Points on a hilly landscape, in no order, each with its height.
From any point a climber steps to the highest of the 2 points nearest to it. It stops when none of these is higher. Distance is the straight distance between rows; heights are no part of it.
k309 (h 21.0): [157 113 150  71  92 163  80  84 148 153 101 121 128 130 139 110 142 145
 120 165]
k705 (h 18.5): [142  95 131 122 123 130 146 118 154 144 104 145 127 100 132 212 106 133
 137 115]
k515 (h 38.0): [101 170 104 148 118 145 142 105 163 134 154 106 141 120 138  66 158 171
 111 103]
k292 (h 35.0): [110 132 183 136 116 137 120 193  85 114 121 142 162 152  92 112 171 100
 123  89]
k521 (h 37.6): [123 111 103 149 138  99 144 109 154 194 127 105 154  70 141  49 118 159
 148 133]
k511 (h 36.7): [140 177  96 127 137 113 157 142 135 115 104 147 118 115 126 166 116 161
  79  82]
k616 (h 53.2): [124 171 150  86 135 111 125 162 126 108 126 153  96 128 127 189 125 140
 103 118]
k682 (h 44.2): [ 98 128 153 133 121 119 167 160 149 131 181 125 134 124 137 155 159 135
 132 125]
k787 (h 55.9): [ 91 142 215 103 125 120 133 179  73 144 173 165 106 161 128 112 112  89
 157 149]
k799 (h 58.8): [137 104  79 161 155 152 132 143 112 125 130 154 139 143  93 123 114 111
 170  35]
k168 (h 8.1): [110  68 101 152 125 127 143  65 146 129 146  88 116 120 170 130 137 106
 132 203]
k901 (h 52.9): [153 123 109 122 122 130 139 104 113  92  81 116 146 103 160 228 117 122
  69 145]
k121 (h 24.7): [156  85  87 129 129  94 116 127  86 131  91 125 162 129 116 152 106 109
 128 114]
k667 (h 17.9): [162 101  89 175 112 152 127  75 187 164  96 111 148  78 145  87  94 153
 126 109]
k424 (h 15.6): [138 126  73 122 137 107 121  77 133  97 130 111  80 150 126  99 117  97
 126 185]
k27 (h 45.6): [118 143  88 178 127 109 152 104 162 143 142  92 156  91 139  58 127 157
 119 130]
k978 (h 40.1): [ 86  70 131 184 140 101 187 162 161 134 201 119 153 116 141 144 135 113
 169 136]
k403 (h 7.6): [119  81 106 115 141 132 106  68 134 113 145  97  85 150 158 139 154  92
 136 231]
k87 (h 22.9): [118  94 141 176 116 109 132 189 109 140 123 116 188 110 110 104 153 127
 139  91]
k12 (h 19.9): [130  96 173  88  93 160  82  92 136 156 119 114 146 144 138 104 152 128
 155 137]
k531 (h 33.0): [102 138 140 163 143  77 149 165 102 134 153 127 133 120 131 110 138 121
 118 166]
k657 (h 32.4): [102 108 180 136 104 155 108 158 113 109 124 125 188 168  99  94 172 102
 153  74]
k584 (h 23.6): [151 125 149 103  92 180  97  92 171 170  90 130 141 120 133 114 121 171
 124 118]
k523 (h 8.8): [123  46  78 165 109 154 147  73 150 116 155  94 130 144 143 140 139 114
 137 161]
k281 (h 53.3): [ 95 158 195 102 138 133 127 164  53  93 152 155 104 177 120 103 127  91
 125 157]
k938 (h 8.3): [141  67  74 170 119 124 124 121 117  90 132 113 144 155 101 149 109  84
 136 118]
k257 (h 21.1): [127  62 167 124 117 115  94 142  85 191 113 118 166 115 120  71 123 129
 183 121]
k469 (h 6.8): [ 96 146 141 126 148 154 136 134 150 144 183 164  87 165 117 124  99 103
 193  95]
k987 (h 12.8): [136 166 126 101 127 175 112  97 200 125 143 153  82 155 119 116 108 140
 148 110]
k182 (h 46.6): [151 193 146  63 146 145  91 151 151 115 114 176  59 138 128 134  91 137
 123 148]
k763 (h 37.5): [108 155 176 127 122 144 117 156  77  86 115 125 146 167 120  89 180 114
 104 123]
k262 (h 17.8): [144 147  62 112 130 151 123  60 163  91 112 123  76 148 131 119 108 119
 110 168]
k798 (h 21.5): [163 136  77 139 134 150 126  63 136  86  88 115 105 115 137 136  99 117
  84 157]
k6 (h 41.7): [127 168 148 136 139 125 117 162  86  50 106 123 140 166  88 106 164 102
  94  90]
k802 (h 35.9): [140 147 167 102 127 131 106 145 144 180 123 144 131 110 119 114 122 164
 133 106]
k186 (h 27.6): [144 140 124 104 111 126 128 131 122 132  89 108 152 111 125 151 143 156
  81 112]
k880 (h 58.7): [139 119 142 104 111 123 143 124 140 109 100 127 118 127 165 237 133 140
  80 161]
k853 (h 18.0): [167 125 111  97 156  83  94 124  86 138  86 144  90 120 115 114  85 111
 152 175]
k614 (h 23.8): [148  90 146 132 136  92 105 123 119 188 113 129 140  83 127  66 105 140
 183 146]
k992 (h 41.4): [123 112  64 186 155 109 157 158 115 100 143 136 132 141  87 108 118  87
 147  60]
k885 (h 32.6): [136 115 120 140 112 134 125 131 128 141 119 102 170 120 125 136 141 137
 122  98]
k178 (h 9.6): [119 164 117 106 139 175 131 112 191 140 169 167  80 165 121 136  96 122
 185  81]
k395 (h 24.5): [134 184 101 123 120 125 126 132 120 116  75 117 156 107 117 134 131 164
  58  76]
k771 (h 20.3): [110  99 152 170 108 143 119 158 102 158 136 112 184 116 105  50 150 130
 156  87]
k592 (h 23.5): [125 125 152 125 108 146 110 154 114 182 115 125 172 110 118  73 145 161
 165  61]
k712 (h 50.8): [116 206 174  67 133 139 103 139 116 115 137 158  69 154 129 133 120 139
 115 144]
k212 (h 19.8): [120  62 181 104  95 131  86 118 109 172 131  97 158 137 132  92 149 110
 158 144]
k581 (h 47.2): [130 154 113 159 136  82 130 175  76  64 112 121 149 139  87 100 160 127
  82 119]
k473 (h 35.3): [108 199 137 113 127 128 121 136 122 131 148 117 126 128 132  96 160 162
 108 140]
k954 (h 14.8): [150 120  91 109 149 110 102  86 133 110 125 119  63 134 139 125  90 106
 148 222]
k98 (h 23.4): [155  96 107 132 123 151 109  79 186 173 100 109 148  89 139  43 100 153
 139 140]
k568 (h 6.2): [134 105 101 144 137 122 111 131 116 104 144 137 121 162 101 140 109  90
 162 109]
k359 (h 51.0): [ 99 183 168 129 146 109 130 184  63  69 150 145 105 174 115 114 154 114
 100 163]
k75 (h 10.5): [140  52  74 162 114 146 117  69 125  87 130  80 141 149 119 136 111  75
 140 138]
k779 (h 57.5): [100 101 109 162 133 115 147  83 158 125 176  89 142  97 160  62 159 143
 133 180]
k751 (h 31.2): [157  81  94 171 118 114 133 130  82  98  77 112 177 117 121 176 123 105
 108  89]
k652 (h 47.0): [170 121  87 151 120 136 135  74 107  80  97 125 126 116 130 230 114 105
  74 118]
k714 (h 62.6): [122 183 130 111 111 170 150 126 173 138 148 130 125 126 144 146 156 166
  94  88]
k437 (h 43.3): [141 171 127 116 115 179 135 116 180 157  98 152 129 107 143 144 125 189
  98  73]
k911 (h 15.3): [161  61 120 120  97 163 119  90 140 135 105 125 139 114 137 209 109 115
 141 106]
k360 (h 52.6): [103 146  90 172 142 102 168 106 161 125 173  98 117 101 152  88 120 152
 125 166]
k169 (h 41.3): [120 227 116 120 125 138 132 113 149 108 122 126 115 139 129 104 161 168
  88 110]
k668 (h 31.8): [102 176 130 150 141 100 135 156 107 129 152 128 139 120 124  72 137 144
 116 141]
k587 (h 61.3): [136 132 147  56 127 135 127 138 159 114 115 145  94 140 169 232 127 142
  95 173]
k131 (h 38.3): [104  71 145 168 140  90 182 173 129 140 162 122 172  98 145 161 147 103
 148 127]
k398 (h 22.3): [142 106 123 113 129 128 131 146 136 149 142 150 108 133 116 207 103 116
 170  88]
k917 (h 12.7): [157  69  95 136 114 152 118  70 127 120 114 108 135 141 131 178 106  87
 133 138]
k200 (h 47.7): [109 139 171 107 124 109 143 169 114 153 146 141 119 123 138 172 143 146
 122 118]
k457 (h 43.8): [104 119 136 145 120  83 140 171  71  69 104 107 154 140 112 133 176 108
  78 154]
k259 (h 41.1): [143 113  89 168 130 139 130 130 131 120 123 116 165 131  98 121 130 119
 130  56]
k432 (h 58.5): [132 168 152  81 127 124 131 153 166 127 139 152  77 126 149 198 120 154
 100 175]
k43 (h 20.9): [161  94 107 113 154 100 110 130 107 142  88 122 129 115 116 130  94 116
 163 136]
k496 (h 28.8): [128  89 100 157 130 154 157 143 146 151 141 150 132 128 121 192 106 125
 168  49]
k84 (h 30.5): [155 186 118  74 128 151 107  89 145  97  99 142  88 153 124 154 124 133
  87 116]
k326 (h 27.1): [112 109 114 189 151 102 157 159 119 150 126 116 176  88 122 101 121 137
 149  86]
k184 (h 57.9): [ 83 120 211 110 127 135 140 149  89 146 186 146  95 161 137 112 126 104
 150 201]
k697 (h 41.5): [152 165 146  75 122 133 102 133 146 155 102 142  98 124 132 101 114 144
 146 133]
k198 (h 42.0): [ 82 105 178 166 134 118 184 159 162 159 214 135 140 130 136 162 160 124
 158 119]
k362 (h 48.7): [140 186 149  89 162 135  97 150 120 164 115 167  80 120 118  78  92 136
 160 133]
k208 (h 35.7): [104 116 131 160 155  53 177 177 107 116 148 124 157  93 144 164 143 113
 128 161]
k503 (h 59.0): [ 81 103 198 113 120 133 129 139 107 143 174 125 121 155 148 137 168  99
 127 189]
k149 (h 33.6): [115 110 104 213 154  88 161 173 112 122 138 137 151 125  93  85 125 100
 163  88]
k467 (h 38.7): [169 212 110  71 147 141 105 133 142 112  90 176  73 140 117 134 101 142
 110 106]
k625 (h 15.4): [128 152  98 106 133 171 115  60 189 111 146 127  69 160 139 114 110 119
 139 148]
k135 (h 59.9): [ 99  88 142 146 129 117 138  93 116 144 160  96 133 117 157  58 172 134
 135 223]
k455 (h 37.7): [144  57 117 151 109  95 119 141  82 104  76  96 207 123 125 156 139  97
 102 131]
k334 (h 3.2): [ 80 177 187 123 150 127 156 193 104 138 198 170  97 144 123 152 119 131
 146 119]
k739 (h 49.2): [133 133 104 140 134 110 132 143 112  87 128 129 134 124 120 179 125 130
  91  95]
k397 (h 4.8): [ 84 174 169 121 159 136 152 164 128 122 194 161  86 154 125 116  99  96
 172 113]
k865 (h 61.6): [128  84 160 103 117 122 113  78 134 165 148  90 129 125 159  86 155 138
 147 230]
k145 (h 29.7): [136 163 143 104 122 129 105 161 124 169  87 131 158 110 121 104 148 183
 136  76]
k318 (h 24.8): [136  95 102 183 117 111 159 124 101  91  86 118 194  91 153 205 122 111
  93 109]
k163 (h 61.7): [154 134  74 139 134 141 126 103 120  80 120 120 114 147 110 178 109 106
  86 104]
k294 (h 29.2): [151 144 149  88  94 177  97 109 162 172  84 137 163 115 132 136 136 186
 121  64]
k639 (h 60.1): [106  92 193 100 112 134 115 115 109 158 166 115 131 135 152 101 171 140
 137 195]
k778 (h 40.7): [125 126  97 147 156 166 147 156 136 149 158 172 119 150 100 149 101 118
 189  35]
k204 (h 55.8): [119 193 166  89 135 115 115 148  98 156 149 165  71 129 121 102 100 145
 146 152]
k745 (h 50.3): [112 200 113 107 113 151 150 105 184  96 139 133  92 124 143 147 152 181
  72 123]
k342 (h 41.2): [148 100 140 156 105  87 130 169  84  89  87  97 188 122 113 129 179 106
  93 138]
k69 (h 16.2): [146 150 103  91 159  85  98 127 109 121 111 136  58 117 122 117  74 117
 135 208]
k264 (h 29.9): [150 106 122 125 137 120 119 107 170 205 106 145 151  65 146  51  98 161
 170 136]
k317 (h 25.7): [175 169  91 107 133 147 113  73 152  87  79 125  94 138 129 154 102 142
  58 153]

Call two points neighbours if one is among the 2 nearest of the other. Go from one point of each pair to the other, from neighbour to neighbour, staying as high as possible. Name the lowest point that can't be avoided.
k714 and k587: k668
k587 and k799: k395
k714 and k865: k473
k865 and k204: k771
k581 and k865: k763
k163 and k587: k652

For each start below, name every point that the climber comes to, in order.
k212: k257 > k614 > k264 > k521 > k27 > k360 > k779 > k135 > k865
k98: k264 > k521 > k27 > k360 > k779 > k135 > k865
k798: k317 > k84 > k467 > k182 > k712 > k204
